Points, in no order, along strands that fork, close into loops and pass close to each other.
Points whose rows are less than 96 apart are linked; no others are. Some points are linked to none.
zus: [  8   8  17 -24  16  -7  21 -15  40  -5  -7  10 -37  10   8   9  10  32
  15  -7   1]
bubal: [ 33  -3  11 -15  25 -23  48 -14 -26   6 -35  -3  15  12  24  30  35   7
  -6  24 -11]
ros: [-29 -24  39   8 -23  -6 -25   0   8   9  -9   5  13 -14   6  19  -8 -26
  57 -39  35]
Tosiv: [  7  -3  51 -21  -2   7  20 -25   5  -3 -15  18 -57 -12 -23  21   6   2
  18  20   7]
vuto: [ 33  -9  -4 -21  22 -47  44   0  -6  12 -21 -16  18 -10  61  33  38 -10
  10  -5  25]
nevi: [ 22   4 -41  14  -8  -2  -6  -4 -23 -49  47  16 -19  -4  28   8 -13 -12
 -22   5 -41]
Pupug: [ 29 -12  17  19   0   2   6   5   0  46  32 -12 -13 -41  -1  11  -3 -37
  23  28  -9]
Tep: [  0  17 -12 -16  12 -31 -22 -13 -26 -16 -29 -14  -8  -4  25   9  26 -23
  -7 -41  46]
zinut: [-30  -8  -3 -22 -42  -2  -8  19 -60  40  -4 -22  43   4 -64  10 -17   1
   6 -17 -31]
Bomi: [ 12 -41 -15  61 -24 -11  -5  32  -8  40  -3  -7  19 -37  41  24  10 -33
  41  -4  27]
zil: [-19  10   5   7   4  24 -29   5  31  17 -31 -34 -10  -5 -15 -28  17  -4
 -18  -1  36]
galog: [ 36  19  17 -26 -15 -37  15  27  -5  32 -13 -17 -39 -23  27   2  19  22
 -20  -4 -35]
Zodi: [  0 -15 -53  38  -1  30 -16  22  -1 -48  -9 -10 -25  27  22 -14  35   4
 -24   9  26]
Suvo: [-11 -26  -2  14  26   3   2   8 -50 -22 -12 -23 -13  16 -29  26  17  -2
  25   2  -4]
mik: [ 20  11   4 -10 -23 -26   3  -4  -5  11 -29 -11  -2 -38  50  24  38 -27
   4 -18  36]
nonu: [-19 -19  50   0 -57   0   0  15  12  31  -1  19 -16 -29  10  32  28  10
  52 -24  18]
Sug: [-10 -28  33  27  -4 -14 -23  23  -9  30 -22 -17   6 -21  40   9 -10 -34
  43  -2  29]
tufo: [  8   9   3 -42  54  15  28 -60 -28 -25   3  31  -7  30 -51   8  -4  26
 -21  29 -21]
Tapof: [-21 -18   7  15  17  30  21 -26  31 -34 -12 -16  65  17 -29  18 -10 -18
  15  15  21]
koni: [  6  26  37  -7  13   9  14   1  25 -36 -18 -11 -31  11  19   2 -33 -13
 -29  46  19]
Tikop: [ 29  -9 -30  50 -26  17   5  12 -30   0  -7  -7  13 -32  -7  18  18 -50
 -16   6   1]
Tolek: [ 31  14  53 -48 -11 -28  49 -12  28   9 -20  28 -39  17  27  19  11  44
  14  16 -18]
kofe: [-32 -17 -21   6  55  -8 -26  -9 -26 -53   7 -22  15  50  14   1  10  -3
 -15 -11  48]
Dun: [-28  29  44 -11 -23 -11 -35   6  -4  31  -8 -20  29 -19  -2  -9 -32 -38
 -18   9  -1]
Mov: [ 24  21 -52 -21   4 -17 -18  19 -13 -20   9  -4   3   5  38 -20  37  -7
 -61 -17  11]
Kanof: [-17  -3 -38  12 -36  38  10 -18   2 -30  29  23  17  -3 -19   4  -6   5
   8  -4 -28]
gos: [-47 -26 -38  10 -15  40   6  -9  46 -41  20  11  51  20 -21   0 -29  22
 -15   7 -38]
Fidid: [-33   1 -15   9 -36  -8 -30  30 -54  31  -4 -14   5  26 -28 -15  -4  -4
 -17 -39 -36]
Vaz: [  1  -1  51  25  13  14  23  11 -12  38 -17 -24  24 -32 -20  29  -3 -28
   5  26 -11]
tosiz: [ 11  12  12 -27  33 -30  26 -19  60  27   7  36  -9   3  36 -24   8  39
  19 -16  -7]
kito: [  4  38  32 -20 -39 -23  -7  -6  17  19  14   9  -8 -33   6   4 -21 -17
   9  -4   9]
tif: [ -6  28  27 -24  18  -4 -14  -8 -11  21  -6 -28  35 -20 -53  -6 -36 -21
 -17  11   1]
mepu: [ 37 -10   5 -20  47  -7  41 -45  20 -34 -16  66 -10  37  33  18 -23  31
  11  19   2]
vebe: [  9 -16  -1  -7  43  -7  42  16 -59  -2 -15 -25  18  26   6  28  32  29
 -22  19 -45]
lok: [ 15 -14 -45   1  -8  25  10   3 -42 -12  41  -5  -1  -2 -45  -2   1   9
  -2   8 -51]
vada: [  0  19 -13 -13  34 -22 -12 -13  23   9   7 -14  13  -5  28 -22 -22  -5
  -9   3  17]
gizo: [ 29  34  -7 -32 -58  -9   8  21 -14 -11  12   1 -21  10  -7 -17  23  24
 -41   7 -65]
Raso: [-17  12  49 -36  -2 -17  18  24 -15  16  -4 -16  -8  23 -20  -3  -2  25
  26   4 -17]
Diso: [ 12  24  -6  13 -45  15 -21   5  44   4   6  17 -20 -57  22 -19 -20 -21
  -2  -9  32]
Kam: [ 45  11  -1 -17  26  -8   7  -2   8  43  31  17 -13 -48  -5  -7  -6   4
  20  -4 -16]
mevo: [-11  29  17 -27  52 -53 -25  -9   1  38  15 -20  16  14  29 -29 -21   3
  11 -34  16]
mar: [  9  29 -31   5 -47  -7  -7  27 -15 -19  15  11 -18   5  34 -22 -16   1
 -54   0 -42]
bag: [  5   7   0 -32  11  -1  22 -65   1 -18  14  31  44  -3 -43  11 -12 -15
   4   1   6]
bizat: [-30 -30 -19  14  40  24  12  -1 -26 -59  13 -22  47  39  13   9   8  23
 -28  27  16]
tesi: [-49  -8  24 -13  -9 -28  -2  20  -5   6  -1 -23  37  31  17 -15 -10  12
  17   3 -39]
pemi: [-19  -5  81 -11 -18   6  16   0  12  13 -22   3 -14 -15 -21  36  30  -6
  41  17  12]
dudo: [-34 -38 -17  25  25  28  29  -2  -4 -28   4 -25  73  23  -5  21 -29  -4
 -22  23  -5]
nivub: [  9  22  46 -30   8 -16 -15  14 -35  53  -4 -25   9  -8 -50 -12  -2  -5
  18 -13 -12]
Lutot: [ 16  -9  20  33 -29  12  -9  -1  76   4  21  24   9 -36  39   0 -30 -13
  33 -11  39]
zotin: [ 24 -10 -44  12  22  17  11 -24  39 -32  26  25 -17  17 -22 -14  19  29
  -2  23 -14]
Gimi: [-16  26  -9  -4 -22 -10 -36  -3   5 -14 -33  -9   2  -7  -2 -16  17 -34
 -14 -13  57]
zede: [  4 -12   6  -3 -24 -25  13 -19 -26  19  21  19  36 -18  -6  20   4   2
  53 -13 -36]
Riloz: [ 11 -23 -18   1  21  11   8   1 -86  -7  14  -2   4   8 -52  36  17  -2
  -6  -8 -47]
pesal: [  0 -10 -32  29   5   4  18  26 -34  -7   0 -21  19  18  12   0  32   8
 -34  24 -31]
bef: [-26  25 -12  10 -49  -4 -53  26  39  54   5   9 -11 -10  41 -46 -54  -1
 -27  -6 -12]
mumo: [  9 -10 -40  51  -4  29 -10  19  -8  23  -8 -23  26 -16   0  -4   0 -26
 -39  39  -9]
kifo: [ -1  11   3   6 -10  23 -18   7  34 -53  -9  -9 -56   7  18  -5 -15 -19
 -16   7  32]
lavot: [-40 -21  37  -2  60  -5  -2 -18  21 -43 -16  -4  26  59  21  11 -14  15
  26 -14  22]
vugeg: [ -6 -15 -48  54 -33  35 -20  15  10  50  -1  -3  19 -12 -20 -29  20  -5
 -11  11  -5]
mune: [ 39  23  -6 -16 -14 -15  14  33  15  40  34  14 -27 -42  17 -10 -15  21
 -20   4 -44]
Mubur: [  0 -10   4 -32  68   4  29 -74 -15 -33  -3  70   9  40 -21   8 -20  39
  13  13   3]
Mek: [ 22  15 -34  -8  12  -7 -12 -17   0  26  10  13  -5 -21  -6 -16   2  -6
  -7 -21  14]
rav: [  0 -12 -60  29 -23  31  -6  20  38 -17  -6  16 -39   2  25 -26  21  20
   3  -7  31]
fepaf: [ 10 -21 -31  13  22   2   2  -2  28 -34  -4   6 -47  11  38 -13  11  25
  16 -23  63]
rir: [  3  -3   9  24 -21  29  -2  -7  81 -28  20  30   0  -3   1  -4 -16  -5
  20   5   6]
Vaveg: [  5 -23  13  25  21  29   0 -23  28 -29  11  22 -14  19 -22   0 -39 -14
  33   3  12]
Meka: [ -8  -4 -24  32  17  32 -14 -37  42 -45   2  11  42  -8 -44  -8   4 -18
   3  -2  41]
ninos: [ 12   9  24  -6 -28 -12 -41  33 -45  53  12  -5 -23 -35 -46  -7 -22 -19
   4 -13 -20]
Zes: [-37  18 -16  -6 -34  15 -46  27 -43  -6  -8 -25 -31  21 -29 -32   5   1
 -58 -17 -18]
sogur: [ 17 -26 -11  21  44   8  27 -22  24 -39  25  24  -8  25  13   9 -18  16
  14  26  -5]
loko: [-10   6  40 -48  39 -42 -17  -7  25  24  -7   8 -19  29  -3 -31 -28  37
  29 -36  18]
Zuk: [-53 -12  32 -20 -42 -10  -2  38 -19  40  -6 -31  61  16 -35 -10 -31  10
  17   1 -49]
datel: [-23  15 -13   6  -9  21 -34  18 -20 -42 -11  -9 -49  28  -8 -15  19  -1
 -41  -6  17]
pab: [-24 -18   1  46 -40  38 -25  37   2  34 -36 -30  -3  -7 -20 -29  32  -9
 -15  12  10]
kal: [-17 -37  31  18  19  14  26  -6 -33   6 -21 -27  24   1 -44  38  -9  -8
  24  27 -26]
fabot: [-16  -1 -20   8  47  -8 -28 -28   9 -49   9  19 -15  26  36  -2 -12   6
  11 -28  59]
nefom: [ 50  16 -57  -7   0 -29  15   5 -30 -23  35  21 -28 -13  39   4   8   8
 -37 -17  -7]
tem: [ -7  30  13 -32 -58 -12  11  36  -9  27  -3 -11 -34  -9  -6 -11  33  25
  -7 -23 -48]
lek: [ 24  32  12 -36  50 -13  25 -56   0  10 -12  19   9   7 -34  -3   1  11
   7  18  -2]
fov: [ 19  -2 -38  24 -35  19 -21  20  48  28   2  14 -51 -35  12 -19  11  -4
   5 -25  32]

A piece is all that can be reached along the links. How many separate loops has the piece of each point below (a circle has one, a figure eight two, a Y none), and how many tips (points with one link)?
Sug: loops 0, tips 3
nefom: loops 0, tips 3
pesal: loops 1, tips 1
zinut: loops 1, tips 5

A tip is a point with one link. Name the tips that can be reached along the links from each point below, in the order of the rows.
Vaveg: koni, bag, zotin, Meka, ninos
mune: Mov, gos, loko
Gimi: Tikop
Sug: Bomi, Tolek, tosiz
